Each row is a point on a landscape with many valleys, with its height.
From any point a ball rolls to the lowest of the 4 points nearest to it. It stops when none of these is lower. Distance is the straight distance between rows; heights are no part of it.
fuz (h 67.9): [155 125  84  90 124 132 114  90  58 162 142  81 153  50 133 112 107 137
 126 172  72 147 131 203 149 134  66 110 125  93 150 118 135 133 112 141
  79 132 165 119 120 111 185  97 100  95  88 138  96 142  68 146]
dubi (h 60.7): [150 164 107  79  60 149 138 110 182 115  88 164 110  56 102 158 140 140
 110 139 117  88 177 125 113 119 182 112 153 181 121  96 126 140 140 103
  98 146 137 104 127 140  85 133 104 131 123 155  93 115 120 128]
Viso (h 15.7): [ 97 116 160 123 155 117 125 125 111 157 161 130 117 160  85 116 144 134
 121 120 211  99 106  78 141  94 172 119 123 150  79 148 119 149 146 125
 169 147 137 165 142 100  88 144 107 150 160 144 179 111 161 125]
zivi (h 66.1): [132 130 125 162  90 126 126 145  44  83 123 105 143 187 194  99 112 124
 159 119  67 143 106 198 127 157  84 120  86 101 164 146 153 128  91 122
 116 107 115 106 143 144 209 102 155 158 137 129 154 161 105 140]
Rapu (h 45.8): [144 134 104 130 124 141 121 110 138 133 123 129 124  79 124 122  93 131
 107 138 105 156 114 130 138 143 104 136 147  94 120 116 126 147 122 152
 119 100 117 138 128 126 151 100 149 133 118 128 103 136 131 146]
gek (h 31.8): [172 128 136  88  99 113 118 102 115 152 112 123 120  84  77 125 117 136
 132 179  85  98 104 138 156  36  97 114 137 165 164 112 132 143  94 138
 105 179 112  79 123 120 148  97 110 146 106 163 134 116 101 139]
gola (h 45.0): [132 117 117  93 107 155 133  76 100 137 116 104 134  39 105 140 111 158
 108 151  77 137 151 196 137 178  86 106 152 143 155 106 148 145 122 143
  75 128 142 116 148 131 140 102 105  90  91 136  97 145  96 122]
sonud (h 33.3): [136 103  94 149 140 142 155 115 114 123 144 134 150 122 163 136 136 159
 115 104  81 156 108 137 116 175  85 139 121  99 140 104 147 131 122 147
 110 110 150 148 131 137 175  97 126  78 105 110  85 143 130 136]
kisu (h 57.0): [103 171  94 162 146 145 141  60 147 123 171 106 177  75 220 128 125 136
 147  78  71  99 169 152 141 190  83 146 164 136 153 111 139 110 104 126
  56  92 111  85 132 142 144 168 125  87  69  87  24 142  81 127]
kuze (h 45.2): [152 127 164  91 120 128 105  99 134 148 115 161 116 102  67 129 118 123
 107 176 109 102 110 114 140  47 114 125 130 164 148 120 122 150 101 122
 105 152 116  89 128 114 125 104 120 160 119 178 130 130 115 136]
zafig (h 54.4): [106  90 143 176  87  98 111 162  69  83 111 116 131 200 193  94  98 101
 158  97  91 160 106 193 128 146 127 126  73  81 161 185 143 108 134 126
 148  99 109 116 135 129 206  91 171 185 159 136 192 165 120 149]
zubo (h 15.8): [142 198 111 125 131 175 146 113 165 159 122 145 126  62 125 146 141 123
  93  90 131  75 187 146 110 180 141 161 174 153  97  72  92 121  75 127
 118 166 132 111 153 180  67 164 108  85 112 117  36 139 121  81]
Zepo (h 36.4): [115 134 140 169 183 124 116 174 133 139 141 106 114 200 170 116 144 110
 120  61 170 151 113  93 145 147 176 172 140  58 145 141 137  86 131 140
 188  82 167 149 130 128 136 141 154 109 150 106 136 109 144 147]
bup (h 50.7): [154  99 163 115  92 109 108 150 116 132 130 127 103 133  90 123 124 112
 121 194 151 113  76  86 121  38 107  79 113 144 155 156 118 146 124 136
 103 175 107  96 130 108 131  97  93 141 108 150 175 137 113 138]
lolap (h 40.0): [134 163 124 122 130 169 152  95 143 134 110 129 155  86 150 153 145 123
 112 134 117 112 180 142 110 200 111 144 160 180 153 105 128 111 104 154
  94 135 115 115 150 166 102 149 126  82 100 126  68 170  99  97]
Ruv (h 36.2): [171 144 132  53 112 132 127  83 147 147  97 125 120  47  84 138 134 148
 126 165  71 119 146 169 169  59 126 105 146 159 161 103 116 134  94 106
 107 154 132  99 134 122 123 125 116 138 123 186 101 120 110 141]
tefip (h 52.8): [154 124 182  82  92 103 118 125 138 158 110 163  89  71  52 126 147 113
 134 225 177  83  92  91 117  64 170  86 128 178 134 100 109 186 111  84
 114 201 119  55 124 108 145  98 110 141 133 161 150 137 145 142]
zefev (h 64.2): [153 154 100  74  89 146 149 128 190 143  91 164  88  72  89 112 133 146
 127 166 116  55 187  98 109  80 160 113 147 203 114  88  83 163 151 112
  95 182 149  96  90 127 105 147 102 117 141 159  76 129 150 122]
vuf (h 26.9): [119  89 151 124 134 108 108 154 120 131 139 119 125 176  93 130 109  86
 151 136 180 122  95  82 125  70 115 109  91 129 100 151  99 149 156 144
 143 161  97 150 135  99 110 130  97 156 142 121 182 138 118 152]
Met (h 55.5): [159 143 153  68 123 131 155 124 149 139 106 164  95  71  48 121 160 156
 128 190 125  57 133 113 123  62 169 109 150 196 130  91  89 153 126 110
 113 178 147  82  97 134 119 115 107 120 135 181 114 154 135 131]
podom (h 44.3): [114 157 102 117 136 159 127 133 175 120 101 146 121 100 124 148 130 141
 114 120 156 158 141 129 119 150 160 141 156 135 115 117 122 114 157 132
 135 123 114 147 112 126  75 154 140 109 125 132 115 109 131 116]
Nesib (h 48.5): [134 116 126 106 137 130 102 117 123 137 143 146 126 133  94 141 105 124
 128 141 156 124 109 101 108  93 140 150 125 107 110 140 140 114 114 115
 153 116 107 146 114 123  87 139 135 161 131 112 143 129 144 145]
zasa (h 45.4): [154 134 155  45 111 124 136 110 127 162  93 127 102  63  55 127 131 160
 129 184  79  68 131 133 130  46 127  99 147 181 147  99 105 148 107 123
  91 179 135  71 119 127 130 107 114 139 119 187  98 138 110 147]
Bazib (h 34.8): [ 68 142  76 126 122 145 147 137 197 134 119 160  92 136 101 134 151 126
 131 116 187  69 134  91 108 157 187 109 145 164  86 151 103 124 151 107
 157 137 156 164  94 111  56 204 160 133 120 119 136  89 139  91]
mal (h 44.4): [165 117 179 102 104 116 118 107 122 143 107 134  92  89  66 117 120 144
 123 207 129  91  81 120 131  36 138 102 125 150 140 116 132 147  91 111
 100 186 116  62 121 137 129  98 108 140 126 190 129 130 115 137]
rereg (h 68.9): [152 131 121 146  98 113 117 152  50 108 133 108 144 122 165  97  90 121
 163 159  67 147  93 187 163 139  74 105  68 129 137 139 142 130 112 118
  87 114 122 119 105 144 213  85 141 152 151 116 166 154  68 137]
Zed (h 41.2): [ 92 175  94 141  97 174 133 130 170 116 113 178 125 127 138 138 134 105
  92 111 187  81 191  83  86 162 184 128 183 141  90 104 124  78  91 111
 116 155 149 111 102 153  30 179 103 106 111 113 111 104 160  88]
lam (h 29.3): [141 132 106 118 136 154 148  67  95 148 141  88 141  77 171 153 132 145
 117 116  75 127 172 171 114 176  70 127 149 166 154 106 150  96 108 132
  56 127 108  92 142 156 131 142 129  87  82 101  64 184  84 109]
Nez (h 54.2): [136  87 109 180 141 112 150 102 135 111 138 136 190 176 205 128 140 141
 132  67  88 158 165 145 100 199 131 169 134 104 131 125 186 113 124 139
 148  52 158 112 161 147 173 130 163 131 146  51  47 146 137 122]
fared (h 56.2): [140 110 139 135 117 100 136 173  58  99 134 102 132 158 165 120  91 102
 154 149  83 158  97 157 158 134  91 127  86 109 120 155 122 113 126 130
 118 109 113 108 123 157 194  84 144 166 163 122 182 140 127 145]
Lerin (h 26.7): [ 89 133 101 146 160 146 145 134 186 144 118 122 104 155 112 144 154 153
 115  95 201 104 124  97 124 156 184 142 151 132 110 153 126  94 168 120
 149 111 160 170  87 117  84 187 162 127 127 113 157  86 174  97]
Vam (h 13.6): [ 95  84 163 154 132 118 119 175 119 117 125  94 109 183 113 114 132  81
 150 128 227 119  96  65 158  79 158 108  85 125 108 142  89 176 179 134
 159 149 105 155 140 112  87 128  77 127 167 158 216 101 147 142]
Dabuf (h 16.7): [108 104 147 133 138  88 114 155 118 102 147 105 120 206 128 144 118 116
 168 120 155 150 108  94 133  94 112 109  78 128 110 173 120 109 169 121
 144 141 121 155 118 126 126 136 100 165 154 128 197 139 126 162]
tik (h 41.0): [151 118 152 141 113 108 124 138 117 105 121 135 143 162 130 110  86 101
 148 162  84 156  96 131 179  66  84 107 110 124 129 137 130 131 162 141
 101 141 106 111 112 119 164  89 113 178 127 127 194 129 116 135]
sonuk (h 35.2): [116 115 147 192 167 100 130 183 125 106 174 105 138 186 197 120 142 112
 121  70 121 130 136 130 122 176 148 174 127  58 158 134 117 109 129 141
 171 104 150 152 148 131 168 132 148 125 159 102 124 105 141 125]
Mubis (h 52.9): [161 100 154 114 129 123 119 110 106 127 136 145 147 143  94 129 100 100
 115 166 126 133  93 117 142  59  95 141 129 119 133 130 141 124 127 133
 124 148  93 123 130 123 121  99 116 171 128 123 157 124 123 151]
puna (h 40.7): [125 143 124 145 135 151 152 127 167 129 112 164 145 109 148 143 131 136
 112 127 154 143 158 125 122 216 110 154 144 133 143 111 147 105 131 150
 120 108 112 145 141 138 118 142 127 100 110  92  92 143 130 113]
noto (h 17.3): [122 136 134 108 134 143 102 149 151 138 129 155 125 126 126 142 112 158
 110 103 129 163  89 136 120 139 121 148 126 100 109 119 132 128 129 140
 146  93 115 151 118 119 130 111 151 134 127 116 121 113 149 117]
zuro (h 27.7): [130 132 112 135 142 128 144  68 110 146 126 111 141  72 151 121 123 170
 114 144  75 157 159 190 122 174  72 112 128 121 165 101 155 127 117 157
  91 115 145 133 130 137 154 123 116  75  74 119  78 181  98 125]
sado (h 52.3): [156 103 111 152 130 150 148  85 149 104 180 139 164 142 169 130 165 140
 135  86 104 140 171 136  98 207 117 158 140 137 162 110 167  94 114 147
 110  67 155 139 158 160 141 137 147 103 112  69  46 137 136 138]
saz (h 27.6): [125 116 111 120 139 143 146  66  74 151 141 104 163  64 147 113 138 151
 135 120  60 165 161 190 121 174  72 116 120 147 140  95 147  93  96 153
  58 123 132 118 143 134 152 104 113  83  79  89  69 172  97 137]
nitoz (h 30.5): [130 188 113 120 114 149 126 119 156 117 100 137 128  69 159 142 114 119
  95 116 135  90 208 135 133 175 145 140 160 160  92  97 121 122  94 123
  99 163 123 110 141 145  71 156 113  90 123 138  89 135 134  76]
fela (h 64.7): [145 137 137  87 122 154 104 109 148 133 113 161 120  96  78 150  96 141
 130 148 116 133 103 130 123 101 137 141 144 133 119 123 122 131 130 113
 126 125 127 133 120 115  83 130 147 145 131 135 126  92 144 131]
lelag (h 39.9): [117 134 133 152 162 127 131 154 156 138 142 130 100 151 152 124 139 150
 122  85 150 167 117 113 121 158 154 160 137  76 128 119 142  90 144 130
 170  98 139 155 109 134 129 135 170 126 154 104 133 116 157 140]
Bitan (h 68.0): [151 150 112  51  79 141 125 113 197 133  76 167 108  68 101 138 145 142
 133 143  87  92 191 123 139  81 159 115 159 185 130  99 103 155 119 122
  96 166 130  96 116 136 104 151 108 128 106 176  76 113 108 125]
ruvor (h 53.1): [114  77 142 166  72  96 110 141  55  62 112 115 124 183 172  81  97  95
 143 117  94 184  93 202 130 142 106 116  50  89 173 167 133 147 159 114
 136  96 112 129 150 106 222  79 167 178 164 167 182 165 122 159]
seve (h 33.0): [105 139 123 142 157 131 136 156 176 130 138 149 116 143 142 127 162 151
 130  92 164 175 120 113 117 184 154 147 136  95 140 107 142 104 156 139
 149 101 142 170 133 124  89 152 163 100 118 111 124 109 144 125]
Zap (h 68.4): [139 142 115  91 124 144 136 104 174 123  99 150 128  57 120 160 105 136
 113 148 111 136 138 165 134 136 137 126 158 136 149 104 138 156 127 154
 102 142 121 125 132 141 126 130 143 114  98 161 111 125 135 113]
pipu (h 39.8): [ 91 183 114 120 153 171 165 129 175 114  98 152 137 125 144 144 163 104
  93 103 164 119 172  85 118 187 145 169 172 140 121  93 123  77 117 131
 112 141 134 128 111 144  65 151 121  92 115  92 105 131 158  66]
ratuv (h 35.3): [119 130 157 154 173 100 119 172 119 127 141 105 103 168 177 131 135 120
 141  93 145 147 103 101 108 119 120 153 112  75 107 147 139  81 143 112
 162 110 128 139 115 135 136 131 165 149 158 120 161 110 139 151]
samot (h 28.2): [ 85 107 161 139 143  89 102 154 120 158 136 125 114 130  81 117 134 103
 130 158 192 108  89  79 137  65 156  99 108 143 100 146 121 153 129 130
 158 176  99 148 143  94 106 119  92 164 142 134 195 104 140 126]
Barep (h 30.0): [108 126 146 141 130  91 119 167  98  98 135 133 149 213 166 105 112 103
 178 101 127 162 110 135 144 103 112 124  97  94 124 170 134 115 175 125
 128 133 113 132 117 145 165 116 139 164 160 125 203 144 143 152]
Zazur (h 26.8): [141  93 150 129 117  90 111 164 119 123 122 133 128 189 106 116  96 109
 166 165 128 161  93 105 127  53 105  89  86 131 138 153  93 138 204 123
  96 148  92 133 131 107 148 113 114 157 147 131 178 149 129 150]
Kileb (h 6.6): [119  85 197 132 135 103 104 176  85 104 139  81 112 197  99 116 120 109
 192 130 177 154  91  94 146  73 147  99  74 110 148 171  75 168 198 142
 154 109 110 141 126  82 124 125 108 136 175 168 242 130 160 146]
vube (h 28.1): [130  89 145 112 102  83  73 166 116 159 116 116  97 135  94 131 137  85
 145 196 195 132  92  79 137  36 175  65  93 151 129 142  81 161 142 111
 144 163  68 137 117  95 117 137 112 142 156 141 215  91 139 105]
fazeg (h 35.7): [114 119 137 114 147 126 104 126 125 130 144 113 122 170 118 143 116 107
 137 135 146 150 106 116 138  89 106 125 109 123  89 157 131 112 133 124
 138 139  96 129 113 127 120 118 110 176 123 129 172 126 144 142]
kiz (h 27.5): [107 122 147 109 159 111 106 126 143 156 124 140 116 144  63 129 130 116
 119 149 196  79  96  88 124  95 164 124 133 161 107 151 121 148 131 116
 184 162 117 166 145  85  76 151 115 154 151 133 167 115 141 120]
pogi (h 36.3): [120 136 132 135 149 117 111 133 120 135 149 124 119 165 108 131 128 138
 132 112 176 117 107  96 112  96 135 139 134 109 100 144 149 111 132 121
 153 124 111 157 101 116  92 138 148 153 133 119 171 137 155 157]
rafu (h 50.4): [125 108 102 197 151  94 146 154 131 115 155 128 159 192 170 128 154 107
 115  60 126 158 163 126 107 173 131 174 137  61 148 137 152  98 135 142
 195  82 179 161 177 152 174 137 139 113 141 103  66 126 133 123]
tosar (h 16.3): [ 95  89 170 140 138 104 129 158 111 111 154 107 116 194 124 119 123  92
 147 110 203 149 109  85 144  91 130  99  86 129  93 149 121 162 164 124
 157 148 122 155 136 124  97 121  78 152 155 128 204 132 141 145]
Nute (h 32.0): [ 75 171 100 137 124 174 156 124 200 126 103 133  99 167 129 146 157 125
 117  97 206  89 159  79  95 175 167 129 166 142  92 133 128  93 134 120
 140 129 162 146 100 126  54 190 125 116 126  92 133  92 148  71]
devu (h 61.1): [155 129 122 144 119 152 128 133  79 120 156  88 135 117 148 132 101 132
 119 153  68 162 100 135 154 147  77 118 107  89 120 122 134 142 102 138
 117 102 140 125 114 147 187  91 137 114 125 108 126 147  98 135]
damef (h 38.2): [159 102 154 116 118 109 114 147 124 126 131 130 126 181 112 118 104  96
 134 169 126 143  88 111 120  54  91 109 115 135 122 142 123 150 154 126
 102 151  71 128 111 110 141  97 106 161 115 130 189 140  93 138]
Tekes (h 60.9): [109  75  86 204 136 113 157 116  92  93 138 129 188 221 189 118 135 118
 125  61  64 195 155 123 109 191 129 175 140  65 144 145 152 103 126 112
 149  89 168 133 161 130 179 126 135 140 144  92  70 136 115 123]
rez (h 49.8): [121 174 118 142 153 156 172  62 137 118 169 128 178 106 182 140 137 131
 147 111 101 117 179 143 118 190 100 146 155 165 150 102 153 113 108 147
  86 109 123 106 138 167 130 178 151  79  83  98  42 136  97  99]
tid (h 21.0): [ 77 121 129 169 181 174 169 158 171 136 137 103  88 173 124 151 170 130
 120  57 220  99 110  83 117 171 207 149 146 129 108 154 127 146 171 106
 180 100 188 173 115 126  58 193 173 114 148  99 154  85 178 109]
Fola (h 59.8): [146 113 112 102 122 137 129  85 122 125 133 106 139  52 104 147 123 153
 107 168  88 147 126 172 137 143 106 105 141 110 151 130 125 154 108 142
 108 103 124 132 125 132 158  99 123 111 109 148 107 132 102 121]
sof (h 40.1): [121 115 173 118 110 102  91 153 132 159 120 153 108 103  65 125 134  93
 134 195 187 112  82  77 114  50 162  80 119 180 140 119  99 161 121 115
 129 194  84 110 144  84 134 123  93 155 126 151 166 110 125 113]
tal (h 63.3): [177 119 129  92 112 129 120  96 120 141 136 123 144  79 108 149  90 144
  99 150  98 138 117 150 145  75 109 131 148 137 134 126 127 145  94 132
 122 115 114 104 130 122 120 109 121 150 122 144 129 125 126 146]
Mifi (h 40.2): [113 123 114 157 174  89 137 142 171 113 140 141 127 167 162 107 178 125
 103  58 183 147 160 106 131 205 153 174 141  93 156 116 161 111 163 161
 160  90 163 184 141 129 144 139 140 109 138  87  82 119 171 114]
punaz (h 52.5): [111 161 106 109 116 152 113 124 175 124 102 172 121 111  82 170 123 145
 103 136 152 109 137 111 108 109 176 124 150 174 121 131 127 143 133 118
 126  98 119 120 117  98  64 164 141 140 119 127 132 106 132 133]
vifo (h 5.3): [ 90 108 157 153 154 108 136 137 100 136 156 107 121 179 107 111 130 104
 135  91 237 101 103  78 128  93 157 122  99 127  75 157 142 138 150 141
 184 156 149 172 122 117  92 158 122 154 148 130 176 125 151 146]
viba (h 49.7): [117 113 108 183 136 126 141 143  78  97 140 128 165 178 184 114 148 133
 127  90  55 185 111 151 117 162  71 142 103  91 153 120 169 122 117 120
 145 104 160 136 144 154 214 130 150  95 130  95  88 131 109 142]
seb (h 61.0): [150 138 120 164 111 130 142 138  53  93 151  98 151 168 169 107 123 145
 142 125  49 161 112 148 127 157  63 133 103  83 141 125 161 131 103 107
 132 111 138 122 131 143 196  99 147  98 124 125 116 134  75 147]
tula (h 47.7): [150 115 137 132 136 124 120 140 113 141 129 125 132 158 148 123 100 111
 128 134 117 154 105 138 133 114 104 145 104 104 103 142 132 111 118 124
 145 111 105 128 106 152 156  98 147 165 144 124 159 128 140 136]
bivo (h 65.7): [162 125 114 121 129 127 107 114  98 128 142 105 132  72 111 122  79 150
 102 163  90 127 106 160 169 102 100 141 112  95 123 113 111 165 103 158
 110 114 101 125 120 139 172  87 115 142 128 140 133 119 109 125]
relek (h 43.5): [144 211 115 112 108 153 130 120 174 151  98 157 106  60 118 139 158 113
 106  99 149  76 205  88 109 152 183 145 183 138  57  97 112 112  84 104
 119 173 155 100 115 134  34 144  94 100 141 117  70 112 178  93]
gugas (h 29.9): [126 172 108 138 120 179 145 124 158 125 119 136 149  94 153 153 150 116
 125 121 127 106 203 132 126 195 120 170 165 143 119  96 121 112 103 138
 109 131 104 102 147 167  83 152 114  84 114 111  70 131 131  82]
pag (h 62.2): [152 141 145  74 113 121 137 139 150 150 102 174  75  87  64 120 158 156
 126 182 130  59 131  99 114  90 170 119 142 196 115 108  76 177 136  94
 109 175 132  80 122 102 105 139 118 124 140 176 104 140 146 139]
mamo (h 32.7): [140 134 124 128 140 173 159 106 151 103 112 144 134  88 129 139 121 144
 104 117 124 138 145 145 126 203 121 152 135 123 133 114 131 126 126 155
 106 125 106 151 126 164 136 124 128  97  94 116  96 150 113 114]
bek (h 56.4): [158 127 105  89  97 131 128  90 146 149 114 118 116  36 101 137 110 157
 113 163  93 132 148 190 146 153 121 104 165 134 147  98 128 154 106 147
  86 127 131 122 140 136 141 118 108 107  83 154  87 143 109 116]
sevug (h 19.1): [173 114 140  71 101 125 103  86 100 145 108 117 128  66 105 110 133 137
 110 196  72 100 117 161 187  31  89 107 122 150 171 113 123 118  88 141
  93 149 123  90 132 127 152  85 109 159 103 178 113 137  76 139]
zek (h 53.0): [130 108 139 119  91 110 123 143  89 112  99 140 149 193 139 104  85 109
 189 146  85 196  78 185 161  82 100  86  72 114 133 169 124 139 185 126
 119 135 110 124 121 131 182  85 138 159 151 129 202 141 146 158]
Rep (h 58.2): [157 127 103 133 120 133 124 108  65 128 153  78 140  88 136 129 106 145
 124 173  59 149 107 173 154 149  70 104 105 100 124 125 113 144  93 143
 105 104 154 135 108 147 182  84 115 110 110 123 104 132  80 131]
sivos (h 68.5): [172 123 123 102 118 113  99 117  70 137 157  90 163  92 135 111 103 121
 139 195  53 125 114 174 193 109  59 115  97 128 128 137 110 129  91 150
  90 109 132 109 115 135 175  86 119 146  98 127 139 143  54 147]
nade (h 49.5): [117 185  74 113  89 134 120 120 195 144 113 184  94  95 109 142 145 113
  96 106 169  70 195  85  86 136 182 107 167 172  65 113 106  99 102 100
  96 182 160 110  99 134  46 169  89 124 133 133 112 113 161 102]
nor (h 46.3): [132  88 107 160 135 130 137  80 124 116 158 121 180 127 189 110 153 157
 134  87  84 156 150 142 113 170  88 152 121 126 153 102 184 105 102 147
 115  79 146 130 144 161 166 103 149  83  90  76  49 133 138 134]
Silum (h 43.4): [145 139 156 118 131 106 112 127 119 140 138 140 122 149  58 134 118 122
 123 145 159 115  96  96 120  68 113 123 117 140 113 139 137 133 132 118
 147 154 104 132 135  92 109 117 106 168 134 131 158 118 134 129]
Lemam (h 49.9): [109 146  95 105 130 177 123 123 192 124  95 172 114  79 121 172 128 127
 108 135 158 128 160 131 100 169 161 155 158 137 115 107 123  98 131 130
  98 133 116 125 121 134  60 143 121 107 115 135 120 102 143 106]
bir (h 57.1): [139 125 100  80 101 123 114  78 112 145 112  98 125  13 106 137 124 157
 111 174  76 128 145 194 147 115 125  89 159 127 153 125 129 164 121 140
  99 109 144 117 140 116 150 117  96 104  78 153 100 140  84 121]
luve (h 19.3): [103  85 157 129 110 115  97 171 118 127 126  98 108 163 106 100 123 105
 148 148 206 134  84  80 161  68 162  72  90 130 111 139  85 153 161 140
 159 161  83 161 127  74 102 133  89 141 157 146 202  98 148 116]
Lunif (h 44.5): [100  92 162 134 112  85 103 154  73 104 107 113 122 203 159  74 100  91
 175 121  86 186 117 194 133 113 108 115  66 103 160 176 112 133 159 132
 124 112 107 141 136 126 177  80 160 171 149 141 206 149 120 173]
Lete (h 70.1): [164 154 124  70  92 131 127 128 150 139 101 161 120  73  66 158 130 150
 127 148  95  85 143 120 116  86 146 112 150 186 141 111 114 153 128 112
 112 144 130  97 113 102  90 137 125 141 133 168 107 105 134 147]
nela (h 16.1): [112 114 164 143 135  90 120 166  92 111 135 107 125 212 131 110 109 108
 180 122 129 168  96 132 148  78 125  93  64 112 152 160 109 148 209 118
 125 122 104 149 121 109 135 101 140 161 157 140 199 139 147 171]
sizit (h 30.1): [102 129 141 170 185 144 126 159 143 126 139 107 101 203 168 123 164 127
 122  46 189 121 116 108 134 139 174 163 138  71 115 135 133  98 150 121
 191  96 165 155 131 100 128 154 169 115 177  97 146 109 180 121]
Tufib (h 57.7): [130 184  98 151 132 160 146  68 141 132 162  99 164  78 167 157 147 132
 129  93  78 121 188 165 112 153  88 168 181 156 111  89 141 117  93 107
 100 153 140 105 135 177 107 195 122  86  94  92   4 125  88  97]
tarol (h 34.9): [100 112 108 173 182 118 125 155 155 145 151 127 124 177 180 124 165 117
 127  44 183 140 114 115 116 177 163 162 130  57 141 128 133  98 147 154
 199  78 170 166 127 115 120 153 160  98 152 117 107 109 169 119]
lig (h 64.3): [ 97 123 155 187 132  99 138 177  66  93 113 105 146 195 207 102 109  96
 157 117 110 158 121 171 120 171 127 142 107  78 165 177 132 105 119 117
 153  99 101 118 150 141 207 105 160 165 160 141 183 155 130 137]
nonu (h 52.4): [148 168  93  90  52 138 133  99 192 138 102 162 110  55 119 156 166 135
 115 119 124  55 214  88 121 117 175 124 169 181  68 109 115 147 126 112
  92 191 159  98 102 132  75 146  85 112 124 132  85 104 147  90]
seka (h 23.2): [105 108 145 133 188 131 135 142 138 134 162 122 100 176 120 133 145 144
 144  85 187 126 119  86 126 141 164 152 142  83  99 176 156 118 130 120
 183  90 153 162 105 116  94 166 150 129 145 107 153  94 168 136]
lida (h 44.6): [134 105 103 147 133 130 140 106  87 126 143 104 161  99 146 113 126 162
 122 142  45 167 126 166 134 153  59 100 102  96 157 116 149 126  94 123
 105 111 147 125 115 144 193 100 112  78  86 103  83 152 115 133]
Nos (h 63.6): [152 134 127 177 121 127 145 180  57  97 128  97 151 191 173 109 110 118
 144 129  70 160  91 131 112 162 103 130 113  83 166 142 151 141 102 111
 141 107 126 123 142 156 231 104 169 112 151 116 136 142 106 150]
kura (h 38.8): [110 134 127 122 135 143 115 113 154 149 132 161 117 105  59 147 118 143
 109 151 173  89 123 121 108  97 160 126 125 171  98 129 124 147 143 122
 175 129 133 135 109  96  73 155 135 149 146 140 137 129 129 126]
neti (h 75.8): [154 132 118  85 117 150 106 102 155 139 112 168 131  85  87 165 105 158
 108 147 100 107 112 162 136  82 137 131 133 147 130 114 122 154 103 126
 123 126 107 112 147 102  84 123 136 146 121 169 107 102 136 145]
Goz (h 14.6): [ 83 108 148 141 173 144 145 142 129 133 147 122 103 148  94 128 146 132
 134  82 227  85  99  94 113 138 176 137 116 135  81 140 135 126 160 127
 192 116 157 183 124 101  62 191 159 139 161 128 175 111 164 121]
Teb (h 36.0): [126 122 146 169 138  91 123 186 102 108 147 109 141 185 181 110 106 115
 137 126 107 146 101 127 136 136 107 139 109 100 110 164 118  95 108 123
 135 122 112 118 136 151 179 114 160 141 137 110 183 119 139 152]
Lol (h 24.1): [ 99 125 134 111 159 121 121 137 152 159 130 143 118 153  64 143 151 143
 114 113 200  93  99 106 124 138 183 124 116 166  92 158 131 130 147 119
 192 109 137 153 123 103  70 183 152 147 153 132 151 114 144 119]
modef (h 47.8): [115 118 112 172 160 102 129 165 141 112 155 129 134 170 161  98 145 134
 112  81 132 154 140 116  99 197 123 172 140  77 144 138 142 112 138 132
 181  97 142 156 156 143 163 117 148 114 136 103 102 123 151 136]
bis (h 62.3): [111 134 130 205 133 116 151 163  64  98 149 114 165 224 183  93 130 148
 140  70  69 177 136 135 120 175 116 175 121  80 194 169 134 120 111 121
 169 100 144 153 168 129 198 117 165 133 150 110 124 138  98 141]
Bunu (h 52.6): [125 145 145 107 123 119 115 132 160 162 108 181 123 127  55 141 145 123
 133 169 169  78 121  85 121  99 179  96 138 199 115 114  97 145 122 113
 154 168 132 111 128  82  82 153 113 130 147 141 140 118 147 131]
Kabap (h 26.2): [ 77 142 107 139 171 145 161 130 204 141 118 130 110 169 148 129 172 121
 127  81 220 115 141 102 119 194 167 151 159 136 116 120 151  92 168 132
 156 119 157 167 126 109  81 175 142 111 129 101 138  90 154  96]
zas (h 5.5): [139 124 132 174 152 107 137 193 125 109 152  92 132 181 192 116 125 135
 120  95 112 164 113 120 132 152 101 151 114  79 117 146 121 121 133 112
 166  83 124 139 143 156 186 105 156 116 145 121 138 130 133 135]
bopo (h 10.2): [124 116 111 129 149 149 156  68 111 135 149 111 149  95 160 124 138 157
 140 121  93 144 163 166 106 185  85 127 145 145 144 104 165 108 113 164
  93 108 121 146 148 140 136 118 119  82  75 109  86 155 110 122]
Neluz (h 67.2): [143 144 109  90  98 138 131 105 161 124  91 128 137  37 142 155 124 139
 109 157 106 126 177 161 135 179 118 119 163 155 135 117 135 140 127 131
  94 142 108 102 145 157  96 124  92 110  92 175  91 141  93  93]

Where does a ball stop that starts at each point below?
dubi: zubo
Zed: vifo
tarol: vifo
zefev: sevug
sivos: bopo
Zepo: vifo
punaz: vifo

Call two points neighbours if one is among the 4 nearest of the other. Go from one point of each pair to the other, from neighbour to neighbour, staying as low as possible. Name the highest point that can't be avoided.
bopo and zas: lolap
noto and Kileb: lelag
Kileb and zas: Teb
zas and sevug: bup
Kileb and zubo: pipu
Kileb and vifo: tosar
